Each row is a point on a landscape with many peaks, with its height.
A climber steps from a point to the highest of its 2 nearest points, and stops where none of them is higher. Distance is the straight distance between rows; heights are no part of it.
q_73 height 4.36: [183 137 123 126 150 108 166 147 120 120 130 112 103 168 125  87 128 186
 128 150 171 186 143 150 153 125 152]
q_228 height 5.16: [107 149  85  85 131 122  98  87 147  97 116 168 135 110 142 153 107  23
  76  94  86  79 109 117  89 117  95]
q_259 height 7.01: [108 115 102 188 154 127 109 118 184 114 204 108 101 132 200 155  95 107
  56 174 143 131 117 187 145 115 127]
q_447 height 0.44: [176 149 158 126 105  99 165 135  77 134 100 100 102 157  57  80 125 202
 178 141 160 153 154 141 138 154 172]
q_672 height 4.05: [119 109 158  87  88  82 175 156  75 162 133 102 138 159 119 132  92 151
 115 153 146 160 167 183 108 173 146]
q_502 height 6.17: [ 91  89 122 113 118 156 104 126 137 142 137 132 156 117 182 180 118  64
 100 116  98 103 134 150 101 120 103]
q_869 height 1.55: [159 124 118  69 110  93 159 162  91 125 126 141 143 177 138 131 116 128
 102 126 149 176 147 164 108 131 150]
q_36 height 2.78: [138 168 148 105  89  78 171 131  67 131 110 109 104 147  52  93 103 179
 165 135 124 127 149 136 112 183 160]
q_865 height 3.89: [191 150 109  74 128  79 170 157 106 106 116 163 128 184 127 101 113 142
 103 126 160 181 135 149 113 134 157]
q_357 height 3.76: [137 121 121 137 151  93 146 129 117 149 157  87 117 128 136 123  93 164
 105 170 152 149 155 169 150 156 143]
q_826 height 6.66: [ 77 176 126 136 131 106 136 103  90 157 151  67 114  96  89 139  82 151
 137 163 100  79 139 133 142 189 137]
q_683 height 4.29: [145  76 128  99 126 134 128 167 114 142 124 124 155 173 170 147 156 129
 115 133 154 185 149 170 122 109 143]
q_924 height 4.03: [116  95 148 124 126 159 113 134 116 146 134 106 149 120 144 145 148 128
 141 135 125 130 145 136 120 126 122]
q_664 height 2.18: [130 138 166 117  83 107 144 131  66 141 107 105 122 136  60 108 153 173
 191 126 125 128 138 120 111 150 159]
q_439 height 4.20: [155 134 151 115 127 128 125 134 121 126  80 146 146 116 100 119 162 137
 159 104 135 142 120  74 129 113 115]
q_226 height 5.29: [147 162 145 100  96  60 183 131  74 149 127 100 113 142  73  99  65 173
 126 158 136 132 156 147 113 197 154]
q_640 height 5.42: [160 114 114 164 159 132 146 138 148 111 158 112 104 160 146 100 134 182
 131 161 163 184 143 145 172  98 150]
q_806 height 5.64: [157 178 103 193 168 159 150 105 165  85 155 136  80 127 115  91 143 168
 150 142 125 125 117 103 172 100 131]
q_425 height 6.54: [132 163  98 187 148 169 130 107 182  84 154 147  92 111 150 117 128 107
 103 127 110  99 101 136 151 102 114]
q_339 height 4.54: [ 88  97 132 162 149 178 115 125 155 133 169 100 126 112 192 172 114  93
 104 147 116 108 124 170 132 135 118]
q_685 height 6.68: [142 119 109 216 135 188 117 118 223 100 130 176 115  92 164 122 140 147
 137 102 145 110  81 123 163  54  99]
q_767 height 3.28: [169 139 135 128 156 132 133 139 148 107  82 188 136 145  94  93 167 128
 144  90 168 152  89  42 149  84 123]
q_790 height 3.29: [ 86  71 185 110  82 145 124 149  87 179 125  98 148 125 120 146 150 149
 166 137 125 142 154 152 103 134 141]
q_808 height 6.16: [164 160 106 193 170 147 147 116 169  80 170 132  84 144 125  91 129 169
 134 147 135 150 126 122 178  87 142]
q_218 height 3.71: [144 109 136 103 131 129 112 145 151 119  73 174 156 128 113 137 150  92
 131  80 138 142 100  66 123 100 110]
q_43 height 7.02: [120 127  81 134 137 148  84 114 186 106 140 187 132 143 190 133 124  32
  71 115 114 107  90 154 111  88 102]
q_747 height 4.22: [201 171  98  81 149  74 167 160 115  90 124 170 116 182 124  80 105 147
  93 127 164 181 123 139 119 129 155]
q_877 height 3.02: [181 203 116  89 129  82 156 124  82  95  93 185 132 129  50  97 159 136
 144  91 140 136 102  66 115 129 128]
q_543 height 6.78: [ 81 112 132  92  99 131 111  98 144 138  93 148 154  90 136 175 115  58
 110  86  81  70 132 100  97 125  84]
q_659 height 7.40: [108 194 105 152 146  80 139  99  88 156 146  64  95  93  68 109  78 185
 145 167 124  83 138 129 150 194 152]
q_403 height 5.80: [161 170 129 121 115  63 168 126  75 151 138  81 101 122  65  88  61 187
 127 165 145 127 153 147 125 194 155]
q_50 height 0.75: [181 151 149 125 117  87 174 138  86 137 113  99 101 154  67  77 100 201
 153 154 165 161 154 148 141 168 173]
q_383 height 5.73: [112 133 121 116 127 143 123 113 116 128 139 124 136 107 141 157 122  98
 120 129  91  94 136 128 125 140 113]
q_718 height 7.42: [150 129 116 220 146 186 135 126 202  95 158 167 103 122 151 100 145 159
 147 126 151 140 106 117 165  53 119]
q_338 height 5.76: [147  96 114 138 143 147 107 139 170 118 112 175 145 146 167 131 160  81
 116 107 140 147 105 100 116  87 117]
q_911 height 4.91: [101 188 112  78 109 106 135  84  95 118 120 130 127  87  88 137 119  88
 126 106  63  66 126  81 101 158 102]
q_20 height 3.67: [103 133 134  81 100 121 111 114 151 120  52 169 154 105  87 152 118  77
 138  62 104  92 106  54 122 117  89]
q_170 height 5.50: [119 148  95  99 129 123 109  96 156  99  91 180 132 103 124 147 119  42
  96  85  98  79 101  91 103 116  95]
q_504 height 2.01: [104 139 174  97  69 101 130 129  88 147  92 120 124 105  69 121 149 141
 174 100  93  98 130  71  93 152 122]
q_719 height 6.41: [134 117  97 207 127 183 104 119 225 101 136 188 122 106 173 119 138 116
 117 100 150 109  82 137 152  48  92]
q_223 height 5.74: [160 154  68  84 161  90 105 143 161  91 160 188 137 202 164  94 116  84
  76 122 144 177 108 150 128  99 144]
q_409 height 3.84: [151  97 162  94  99 116 136 175 105 141  71 170 169 168 102 142 178 115
 141  94 168 194 123  93  96 104 133]
q_319 height 5.49: [111 209 110 120 129 116 136  96  82 122 135  92 100  90  57 114 106 146
 151 129  76  66 129  94 138 183 132]
q_138 height 2.49: [ 80 120 150 101 101 140 130 115 102 156 131 109 140 101 123 155 129 111
 142 124  85  90 144 114 112 144 111]
q_483 height 1.38: [153 110 123  76 107  81 159 167  95 133 132 127 141 173 138 132  86 127
  85 141 153 176 159 175 108 148 149]
q_663 height 3.50: [103  97 158 161 127 167 114 130 112 159 138  78 126 112 121 126 135 165
 177 152 128 117 144 144 140 144 145]
q_207 height 5.23: [136 125 122 161 141 162 115 111 180  98 100 168 131 107 153 128 147 102
 127 102 129 105 101  95 132 102  98]
q_183 height 4.08: [143  73 138  88 106 115 143 174 100 151 127 128 157 187 165 149 136 137
 109 138 161 194 159 184 112 120 145]
q_888 height 4.65: [187 167  91  99 157  79 149 146 130  93 148 142 111 164 136  88  96 154
  81 144 156 172 128 143 132 126 152]
q_84 height 5.15: [102 133 110 158 137 178 110 104 169 115 140 125 115  90 176 159 106  72
  83 122  93  63 103 157 123 120  93]
q_13 height 7.43: [126 118  99 161 162  95 109 117 165 107 195 115 110 139 198 146  85 102
  55 172 144 143 132 191 143 128 128]
q_27 height 6.64: [109 108 133 228 135 215 117 122 199 133 161 114  95  93 179 130 134 165
 143 138 130 106 110 158 163 106 104]
q_885 height 2.37: [ 95 137 150  92  87 115 135 116  90 148 121 116 141 116 107 140 138 122
 144 121  87 101 140 112 107 149 116]
q_164 height 4.50: [159 151 138 131 139 132 138 124 114 118 101 136 125 122  96 101 169 151
 162 120 129 132 126  85 134 125 129]
q_423 height 3.55: [170 121 153 128 146 131 136 158 135 117  75 178 142 153 100  98 185 148
 154  96 175 175  99  56 138  92 121]
q_990 height 6.01: [148 100 103 136 148 140 111 142 165 111 133 185 142 165 175 120 164  93
 109 116 152 162 107 118 129  76 130]
q_360 height 7.75: [111  99 149 194 161 176 125 124 158 145 168  69 103 128 146 122 132 183
 158 168 153 146 140 157 162 136 146]
q_249 height 6.39: [128  95 102 185 135 163  93 131 222 103 128 193 127 130 190 127 139  83
 103 101 153 120  82 131 136  53  96]
q_582 height 3.45: [133  87 169 121 101 136 138 155  88 156 113 104 145 152 114 123 161 170
 162 140 153 172 157 158 119 127 148]
q_63 height 4.17: [105  91 146 129 138 156 128 139 113 147 145  95 140 133 150 149 136 137
 132 154 122 140 153 163 131 135 128]
q_232 height 7.21: [ 80  99 126  79  88 126 112 107 129 146 120 142 159 109 149 177 125  50
 101  95  84  92 139 111  85 124  96]
q_532 height 3.97: [124 127 152 146 122 154 114 113 133 127 108 123 131  85 117 132 140 131
 162 112 107  92 131  94 123 137 116]
q_293 height 6.67: [140  81 139 172 150 124 139 134 138 165 163  66 112 150 149 111 112 193
 135 187 182 179 158 174 166 132 156]
q_208 height 5.89: [ 97 168 143 139 100 128 110  97  95 139 110 100 109  70  64 110 127 160
 189 108  83  49 121  69 126 167 138]
q_917 height 2.40: [149 113 165 157 126 149 132 137  97 143 109  93 111 129  85  91 170 200
 196 143 158 152 144 119 141 128 159]
q_969 height 6.37: [148 166 111 140 145  65 158 115  87 158 149  81 104 103  86  96  64 182
 118 174 141 117 154 141 138 190 147]
q_646 height 3.03: [140 109 132  80 108 111 122 151 119 136  84 170 166 147 117 147 159  89
 119  90 132 156 113  88  93  98 122]
q_764 height 3.37: [194 209 119 107 146  92 167 123  87 100  98 168 111 128  49  83 166 166
 166  98 145 137 112  70 130 130 140]
q_161 height 3.48: [120 128 118 134 149  85 142 121 107 160 164  87 124 114 139 145  81 141
  96 174 139 124 155 168 138 172 136]
q_974 height 6.21: [102 131 110 126 151 120 128 122 128 116 169 102 126 125 156 163  96  94
  80 155 114 115 133 167 136 151 128]
q_909 height 6.98: [134 135  91 142 167  75 116 114 143 117 196 114 116 129 194 140  69 104
  50 172 144 132 139 188 127 143 128]
q_142 height 6.31: [ 97 114 115  86 102 126 100 104 163 120  80 165 155 102 137 175 117  38
 102  71  93  79 115  91  93 115  84]
q_979 height 1.10: [194 138 144 140 133  93 176 139 104 137 119  93  92 155  84  74 106 215
 141 161 177 175 151 149 150 154 165]
q_749 height 6.95: [162 127 110 209 159 177 142 132 185  94 167 154 103 146 141  97 147 166
 150 140 155 165 119 118 173  58 135]
q_854 height 4.07: [158  83 149 104 114 123 128 178 119 148  86 166 167 172 134 131 187 123
 136 100 173 198 119 107 106  91 128]
q_773 height 3.78: [131 153 145 138 121 137 117 108 116 125 100 123 119  88  84 113 150 148
 175 114 105  94 125  79 126 144 123]
q_611 height 4.57: [153 128 125  99 126 123 132 138 110 123 117 141 141 142 124 134 164 122
 124 116 128 150 129 120 120 113 132]
q_200 height 1.57: [180 126 152 149 137 120 163 139 107 141 114  85  95 160  84  76 131 225
 173 156 175 172 150 148 161 135 169]
q_353 height 6.06: [ 78 143 150 149 100 150 105 105  98 151 123  94 110  70  81 118 120 168
 193 125  85  43 125  91 125 163 138]
q_407 height 5.46: [158 124  88  79 145  94 109 161 142 106 152 171 144 202 178 112 117  94
  74 126 151 188 122 170 122 106 148]
q_347 height 3.04: [ 77 137 120 160 154  94 133 109 109 169 175  67 123  91 146 166  74 129
 109 191 125 104 154 175 133 175 135]
q_901 height 4.39: [148 153 115 108 146 126 141 129 109 108 128 131 125 140 116 118 147 130
 128 127 122 139 130 123 137 128 131]
q_965 height 6.63: [114 165  99 143 152 148 116  97 156  91 154 137 107 106 151 142 109  71
  77 120  88  83 105 139 128 129 110]
q_591 height 7.51: [161 142  98 142 158 126 141 134 153  92 156 139 107 163 150 106 128 135
 108 147 150 165 129 136 160  97 145]
q_263 height 6.57: [134 122 112 125 153 128 130 135 123 114 150 114 129 151 160 144 126 120
 106 139 131 154 139 153 140 130 130]
q_498 height 4.30: [153  86 135 121 130 139 122 161 129 138 102 152 158 161 154 128 183 124
 138 113 163 183 128 122 114  90 135]
q_496 height 7.08: [117  74 108 150 124 162  87 123 200 123 118 174 150 134 209 156 140  59
  95  99 133 114  93 147 112  76  98]
q_542 height 5.02: [182 162  78 104 160  74 133 148 147  84 166 161 125 182 151  82  87 136
  68 145 161 181 123 147 137 109 148]
q_493 height 4.33: [ 84 135 146 129  97 140 101  91 149 134  88 135 140  74 110 163 113 108
 155  84  89  50 124  88 117 145  92]
q_270 height 3.91: [102 121 167 166 101 159  89 109 129 140  96 109 116  60  88 126 135 184
 209 106 110  58 122  72 131 153 133]
q_380 height 5.75: [ 93 140 120 173 161 145 126 110 143 130 172  84 103 100 149 158  95 113
 107 165 113 100 127 165 145 162 120]
q_933 height 2.91: [ 47 123 134 146 132 108 135 116 111 173 174  62 132  89 150 184  71 113
 117 187 105  95 151 174 128 179 129]
q_657 height 4.89: [161 155 132 173 148 155 129 121 143 107 114 135 108 106  97  91 163 169
 177 124 127 113 119  82 154 122 127]
q_174 height 4.42: [149 123 159  93  94  74 181 144  79 154 127 103 127 158  98 116  81 161
 123 156 149 162 168 167 110 175 151]
q_241 height 2.90: [123 105 125  87 112 129 110 136 126 138 113 153 166 138 140 152 151  77
 109 103 116 143 122 107  91 110 113]
q_638 height 6.19: [139 118 104 128 160 110 126 135 141 114 167 107 116 155 172 132 106 134
  86 158 147 158 142 163 147 130 135]
q_590 height 3.23: [123  85 154  84  92 127 113 162 132 150  76 157 178 144 129 160 156  93
 127  89 127 163 122  92  96 105 111]
q_619 height 5.09: [120 208 102  83 122  98 147  91  85 106 131 130 117  95  71 126 114 113
 126 108  67  70 126  94 120 167 118]
q_74 height 5.30: [114 210 105  90 126  92 151 102  78 113 139 107 109 101  61 122 101 137
 138 125  83  81 133 110 135 184 133]
q_38 height 5.86: [116 125 109  94 119 127 101 113 163 111  72 183 148 110 126 159 121  51
 111  72 108  92  97  79 108 107  94]
q_26 height 5.53: [ 97 152 117 114 134 127 133 116 108 128 150 104 128 109 119 152 104 105
 107 137  88  99 138 139 129 157 120]
q_196 height 3.19: [ 85  68 171 154 122 149 124 149 110 183 147  56 138 128 133 143 119 172
 159 172 147 152 158 178 139 146 160]
q_710 height 4.06: [165 106 135 127 141 138 134 155 126 127 106 150 145 160 132 114 181 146
 147 119 166 182 129 109 133  97 133]
q_906 height 4.19: [127 158 121  95 114 113 121 107 121 118  83 162 146  93  85 134 132  90
 133  88  93  91 113  56 113 131  98]
q_297 height 4.53: [144 143 127  99 126  90 162 141  94 132 132 105 123 145 109 122  97 156
 108 143 132 148 159 163 122 163 138]
q_385 height 3.65: [114  69 180 111  85 140 114 162 116 156  91 137 171 127 131 155 164 132
 147 109 133 158 142 115 102 112 112]
q_698 height 4.88: [185 134 114 152 152 117 156 140 144 111 139 114 102 169 124  88 139 192
 136 153 173 188 141 136 173 102 149]
q_848 height 3.21: [127  92 166 127 102 134 129 147  85 157 117  94 135 133  98 118 165 176
 178 136 139 146 151 144 121 139 157]
q_221 height 3.90: [168 122 142 121 134 110 158 148 107 132 122 105 118 161 119 107 124 179
 134 150 165 178 154 162 146 139 154]
q_271 height 4.52: [100 147 136 105 100 120 116  92 125 132 102 129 137  74 100 150 121  95
 144  96  75  63 122  74 112 150  93]
q_938 height 7.05: [145 109 125 213 141 190 123 126 201 108 143 158 113 114 169 115 154 148
 149 120 147 131 106 111 152  74 108]
q_282 height 3.44: [103  63 171  99  83 141 101 157 140 159  75 142 174 129 135 171 146 110
 142  91 127 152 136  97 100 110 106]
q_362 height 2.96: [118  88 183 138  92 146 123 146  88 157 106  92 127 112  82 112 160 192
 199 128 138 132 140 121 120 135 157]
q_551 height 2.34: [133 167 143  59  72  70 167 126  73 124 100 162 146 155  79 128 146 121
 135  93 118 141 129 102  78 152 132]
q_443 height 6.65: [105 103  98  94 139 130  93 127 143 119 157 144 153 152 193 168 108  38
  64 118 106 130 124 175 108 113 120]
q_279 height 4.37: [ 89  84 142 142 134 175 113 126 131 150 150  97 141 114 168 165 124 106
 127 145 118 116 145 157 131 140 118]
q_594 height 6.94: [131 192  96 142 154  69 151  99  95 141 156  76  93  97  79 108  75 174
 119 168 125  94 148 137 150 195 149]
q_977 height 6.07: [126 128  90 174 141 165  94 116 203  97 143 181 122 131 184 120 137  82
  89 115 128 110  89 142 134  68  95]
q_996 height 3.70: [101  89 162  94  92 107 151 149  84 165 130  97 146 152 127 145 115 151
 131 152 139 161 163 183 117 154 145]
q_490 height 4.97: [102 169 103 126 156  92 138 101 117 126 170  93 106 101 125 159  78 113
  89 155  98  90 131 149 136 179 123]
q_861 height 3.22: [151 116 154 101 132 142 122 163 146 121  41 190 163 150  85 113 161 126
 154  68 162 155  93  44 146  97 116]
q_474 height 2.19: [115 145 155  96  91 111 125 117  99 138  97 135 139 107  81 130 148 123
 149 102  95 108 133  80 100 139 108]
q_713 height 2.71: [ 52 103 156 137 118 164 123 119 117 168 157  82 143 102 151 169 109 109
 137 154  91  91 145 156 121 158 119]
q_391 height 4.34: [142 146 158 157 134 145 107 112 159 112  70 141 125  84  76 106 147 165
 198  89 130  96 100  51 156 133 108]
q_516 height 4.72: [ 98 104 118 156 139 175 109 122 169 119 165 119 124 120 203 167 111  69
  78 135 111 101 112 174 130 114 105]
q_581 height 6.43: [ 72 153 140 130 117 128 130 116  83 156 140  75 113 100  87 130 101 151
 161 154  93  80 141 127 132 175 141]
q_395 height 3.60: [132 158 135 132 128 135 128 123  99 130 117 111 116 105  84 110 144 157
 176 127 111 104 137 104 135 150 135]
q_892 height 6.52: [110 132 101 123 155  88 123 121 133 122 184 106 123 125 175 168  80  96
  61 167 123 128 142 172 128 153 126]
q_113 height 5.48: [137 104 117 144 139 147 109 120 179 103  99 176 141 118 165 138 147  85
 121 102 134 122 102 101 125  92 108]
q_64 height 4.67: [149 160 105 106 149 106 147 131 116 104 140 120 118 140 122 117 125 144
 111 137 131 149 136 137 143 141 141]
q_681 height 5.95: [100 111 129 112 122 153 118 117 129 135 132 123 148 111 157 165 119  73
 110 118  91  94 133 135 117 129 108]
q_204 height 1.97: [110 145 170 113  80 110 128 128  74 146 107 107 119 114  61 109 154 165
 182 116 102 111 136 101 105 151 141]
q_34 height 6.58: [161 127  93 166 157 148 121 138 179  94 153 203 122 162 152  95 156 114
 116 116 162 163 105 105 151  54 138]
q_222 height 3.96: [149 120 135 126 134 137 122 132 137 119  89 155 147 120 120 122 161 112
 137 101 127 136 117  75 123 106 114]
q_903 height 3.75: [101 116 156 167 113 171 100 115 122 145 116  98 118  74 108 123 137 174
 190 125 111  73 134 103 132 148 136]
q_897 height 4.00: [118  99 149 128 137 144 137 143 110 151 138  83 132 139 136 138 132 154
 136 155 147 152 158 168 145 139 142]
q_791 height 5.06: [156 107 102  78 130 107 124 169 119 121 115 166 161 188 157 135 161 102
  98 116 153 185 126 145 104  94 145]
q_472 height 3.24: [104 122 105 142 156  77 142 114 117 163 185  83 122 100 170 161  68 128
  86 192 138 116 162 186 132 171 136]
q_981 height 4.66: [137 149 115 127 144 134 130 103 129 102 116 150 129 112 123 126 141 100
 128 114 108 107 117  96 128 124 116]
q_622 height 4.64: [157 159 139 168 153 150 122 110 152 107  95 152 110  93  96  97 158 164
 178 105 132 101 107  57 151 122 113]
q_356 height 2.61: [ 54 103 158 108  99 148 116 122 109 172 142  94 144 104 140 166 115 104
 139 139  81  87 155 138 107 148 113]
q_860 height 5.26: [151 110  89  75 136 102 112 168 132 120 138 167 159 201 177 123 147  88
  84 117 148 187 123 169 110  96 145]
q_563 height 2.70: [138  76 181 151 112 161 114 142 101 155 107  85 121 110  92 100 173 208
 207 138 161 150 136 122 132 125 164]
q_963 height 7.68: [106 111 105  80 115 130 105 114 132 129 123 153 156 123 154 166 123  39
  84 104  90 104 127 129  89 113 113]
q_715 height 6.84: [160 156  93 167 170 115 147 125 162  87 169 130  91 152 130  99 119 162
 114 155 147 158 128 133 175 104 149]
q_612 height 4.43: [141 161 119  96 129 120 133 108 113 113 107 155 139 110 103 128 138 100
 131 102 106 105 122  79 114 127 114]
q_290 height 3.46: [135 101 156  87 114 135 121 170 144 134  48 180 172 149 102 133 158 104
 141  68 150 154  98  58 126  99 112]
q_176 height 2.95: [ 75  49 193 135  79 165  97 148 108 180 114  91 144  96 116 134 155 185
 194 133 131 118 139 114 108 138 149]
q_855 height 6.18: [128 137  96 182 138 174 111 110 197  93 148 160 108 112 171 121 129  88
  94 122 113  97  86 149 144  81  95]
q_923 height 4.80: [153 114 110  90 132 117 126 145 112 126 116 153 150 158 144 134 159 104
 110 115 133 158 124 135 114 107 141]
q_553 height 6.42: [ 96  91 115  94 131 146 103 126 138 135 151 129 149 136 192 182 113  50
  75 128 102 116 132 163 101 114 117]
q_307 height 6.30: [157 112  94 151 155 132 112 144 178 100 149 207 138 188 161  92 166  93
 109 114 160 172  97 112 140  51 135]
q_766 height 5.98: [ 82 126 127 144 155 128 126 119 132 137 169  89 119 106 157 166  94 111
  98 160 115 108 135 168 138 158 127]
q_967 height 1.80: [146 131 140  74  96  90 162 152  77 129 104 148 149 172 121 130 145 132
 128 114 138 171 152 145  97 135 143]
q_776 height 3.58: [143 113 175  92  86 107 141 165  97 143  74 162 158 159  92 133 174 129
 156  97 151 181 124  94  94 124 129]
q_412 height 6.97: [ 86 175 114 164 148  95 134  99  90 164 157  60 102  89  92 129  70 168
 133 182 117  81 144 141 147 189 149]
q_606 height 4.70: [ 92 167 142  92  89 105 126  94 102 135 105 129 128  84  83 132 131 105
 148  96  69  60 122  63 102 157 100]
q_507 height 6.05: [159  93 126 174 152 125 150 144 151 140 165  86 104 161 148 105 120 194
 130 179 179 196 155 164 174 109 144]
q_635 height 2.48: [145 154 161 106  79  89 163 128  59 137 102 115 106 147  53  97 137 187
 184 122 135 129 146 128 113 176 167]
q_48 height 7.31: [120  87 146 200 161 157 133 125 154 159 167  58 107 135 145 118 116 199
 150 185 174 160 144 169 171 134 148]
q_322 height 6.04: [152 174  62  98 165  99 102 123 160  80 160 200 142 186 153  87 118  65
  77 114 132 154  99 140 126  96 126]
q_111 height 5.70: [ 99 192 134 115 103 114 128  98  80 135 120 102 107  85  57 108 121 146
 174 119  71  56 127  80 120 172 129]
q_390 height 3.87: [122  85 160 125 106 159 115 140 116 156 115 123 158 120 140 148 159 130
 152 125 123 145 142 113 111 119 121]
q_494 height 5.25: [117 158 108 111 147  96 145 113 107 125 152  96 123 117 116 141  90 124
  94 152 107 111 145 153 135 168 128]
q_723 height 3.38: [105 116 151  80  89 116 117 128 136 132  61 156 159 113 106 157 133  87
 134  75 108 114 119  61 109 116  93]
q_921 height 6.96: [152 119 110 129 152 138 128 137 135 109 140 133 124 162 162 122 148 122
 114 136 145 164 129 135 144 106 136]
q_815 height 3.40: [134 162 140 125 124 122 137 123  84 137 121  98 110 114  70 100 140 176
 179 135 125 120 140 125 138 153 148]
q_557 height 6.93: [127 180  90 162 157 151 121  97 161  77 152 146  92 108 148 125 116  89
  87 123  91  81  92 138 138 115 107]
q_709 height 5.20: [156 170 124 184 161 164 141 103 153  99 135 128  91 110 107  80 160 176
 171 130 129 116 122  95 167 117 135]
q_595 height 5.32: [176 134  84  97 155  76 122 155 147 100 164 147 123 184 170  96  88 123
  59 156 165 185 127 158 135 115 147]
q_145 height 4.16: [168 171 116 123 153 125 146 128 107 106 121 144 111 137  91  91 167 162
 152 121 140 142 122  97 142 115 137]
q_803 height 6.70: [ 97 124 112 196 151 157 115 124 185 116 196 105 101 120 194 158 103  99
  65 156 124 115  99 190 151 109 110]
q_181 height 3.72: [134  78 154 124 123 149 134 152 104 150 129 104 140 156 137 128 159 159
 149 147 154 176 153 163 136 118 143]
q_235 height 3.12: [106 106 139  79  90 118 110 123 130 146  94 149 166 119 129 161 141  73
 121  90 102 116 128  87  95 116 100]
q_873 height 3.36: [ 92  69 168 160 126 177 121 136 111 171 140  72 139 111 134 130 135 168
 174 160 139 135 156 160 139 146 147]
q_265 height 3.66: [ 97  98 162 156 116 183 102 123 125 157 122  97 132  89 123 128 136 156
 182 133 120  97 137 112 130 144 134]
q_684 height 4.18: [146 133 134 108 122 106 155 139  88 135 125 101 120 147 101 113 120 170
 135 141 145 153 153 160 136 150 150]
q_701 height 6.38: [111  92 131 207 134 212 112 123 196 127 167 121 113 111 203 139 136 137
 122 134 140 117 108 158 152  93 101]
q_9 height 3.01: [154 116 142 118 148 142 121 144 170 105  58 193 148 137 100 105 158 116
 144  63 165 134  87  41 161  93 113]
q_486 height 4.94: [100 118 106 153 130 171  94 111 179 112 148 142 121 105 201 164 111  55
  70 123 102  78  91 174 119 107  90]
q_91 height 4.11: [158 123 122 112 138  79 159 141 104 145 148  94 118 139 130 121  86 162
  92 171 160 158 152 171 131 157 144]
q_818 height 3.49: [ 88  90 172 101  90 129 137 148  80 170 125  91 140 143 125 143 135 156
 152 146 132 149 160 172 118 142 140]
q_675 height 3.95: [114 159 117  78 110 105 120 105 139 106  68 176 148  98  82 147 117  60
 123  72  95  82 104  46 111 123  92]
q_985 height 5.33: [155 101 113  99 134  71 144 152 111 136 163 111 134 149 168 122  73 127
  57 171 160 170 152 181 115 140 139]
q_448 height 4.90: [144 154 142  83  90  62 179 142  76 136 130 115 123 150  87 111  70 154
 116 146 131 140 156 161  99 195 145]
q_257 height 4.14: [101 120 155 149 112 158 100  99 154 140 104 126 135  72 130 157 129 121
 167 102  99  70 126 107 122 139 104]
q_777 height 3.77: [174 196 115 114 145 105 158 115  89 103 107 139 110 128  60  85 147 167
 163 120 130 132 123 100 143 142 137]
q_574 height 6.71: [129  71 113 166 127 165  93 138 214 114 111 180 144 129 194 145 151  84
 112  90 151 125  86 128 126  71  99]
q_135 height 6.48: [105 109 114 203 141 187 111 137 199 112 194 113 108 120 198 150 113 111
  75 155 129 120 102 187 153  90 108]
q_628 height 4.95: [144 132 119 157 147 157 123 108 153 105 121 144 124 107 143 124 149 115
 133 120 117 113 111  99 139 113 115]
q_187 height 6.26: [113  91 115 203 131 196 110 132 203 114 182 128 115 134 203 142 130 120
 101 143 135 133 106 175 152  80 107]
q_931 height 2.09: [142 147 150  70  73  83 173 140  65 126 101 153 142 167  86 125 146 135
 151 105 129 154 148 121  89 149 138]
q_236 height 7.30: [119 121  91  79 132 121  98 117 140 122 129 163 158 147 167 155 132  32
  76 106 103 127 117 139  92 106 122]
q_94 height 4.98: [136 159 107 114 149 101 138 125 116 114 150 109 119 129 126 132  97 137
 102 147 123 136 144 153 143 155 137]
q_875 height 4.09: [118 133 169 151 113 148  92 112 142 122  79 126 119  70  83 126 138 172
 197  88 122  82 115  64 140 143 118]
q_107 height 5.72: [164 121 103 105 147  84 134 150 129 113 163 126 119 163 165 118  91 134
  64 157 152 176 144 174 135 131 146]
q_625 height 6.36: [137 160  66 105 155 120  93 116 166  86 149 198 134 170 158 108 128  38
  78 112 115 134  90 139 109  96 115]
q_379 height 7.46: [116  89 100 127 127 149  79 120 177 119 120 170 146 133 194 153 137  36
  83  99 116 110 101 145 105  91 102]
q_783 height 2.58: [153 176 117  65 105  81 164 125  75 112 104 167 144 144  86 123 144 119
 133  96 113 136 119 107  89 135 131]
q_457 height 5.37: [ 89 153 116 176 149 181 115 102 168 125 158 104 104  80 165 155  97  98
  89 138  89  54  98 163 140 142  96]
q_198 height 5.55: [ 86 152 121 183 155 162 123 105 152 129 168  89 101  89 150 157  97 109
  99 158  93  67 113 156 144 159 108]
q_769 height 3.13: [141 175 133 118 115 102 155 123  71 135 117  87 101 125  54  95 114 190
 172 144 123 120 144 134 136 170 160]
q_368 height 2.80: [ 34 102 154 142 127 139 121 127 111 182 165  65 144 102 155 180  84 107
 129 178 100 104 150 172 123 163 125]
q_21 height 6.92: [116 129 137 221 144 206 124 115 179 134 157 101  93  97 154 116 132 174
 162 145 131 102 121 141 161 124 124]
q_810 height 3.11: [ 69  57 195 114  67 146 110 145  92 184 110  95 150 111 123 143 153 158
 179 134 120 122 146 126 100 135 142]
q_578 height 7.00: [121 103  90  62 134 114  98 134 133 122 138 159 161 171 175 159 126  43
  71 110 110 148 122 163  91 108 127]
q_405 height 4.51: [139  78 127 111 130 143 117 155 121 141 122 137 157 161 171 151 172 110
 121 121 144 171 133 136 116  96 132]
q_674 height 2.79: [169 190 112  73 121  82 158 123  75 100  97 176 132 141  63 111 151 130
 141  95 126 132 115  89 102 141 131]
q_125 height 7.29: [105 113 143 223 157 197 121 115 164 143 164  76  87 102 140 116 117 191
 164 170 144 119 132 150 161 139 139]
q_80 height 2.03: [169 114 156 149 135 144 151 136 106 137 112  99 108 152  98  82 162 214
 189 146 167 171 140 139 155 116 164]
q_562 height 6.22: [ 58 135 155 136 103 153 109 110  96 160 131  80 116  80 101 134 109 147
 175 139  82  60 136 111 123 166 139]
q_641 height 6.72: [131 139  82 129 146 138  97 116 169  91 143 180 131 149 177 127 133  48
  82 115 119 122  98 142 118  96 115]
q_565 height 3.80: [169 108 136 134 144 134 130 155 149 126 100 175 142 161 127 100 183 142
 146 108 181 180 107  75 139  82 131]

Call two points neighbours if one is among the 2 nearest of the other. Go from one point of each pair to the other, from neighbour to neighbour, staying as high as possible. Name the lowest point that can't be avoided.
q_591 and q_557: q_977
q_379 and q_164: q_869
q_34 and q_107: q_241
q_13 and q_718: q_84
q_963 and q_360: q_901
q_379 and q_591: q_808
q_405 and q_164: q_9
q_379 and q_718: q_249
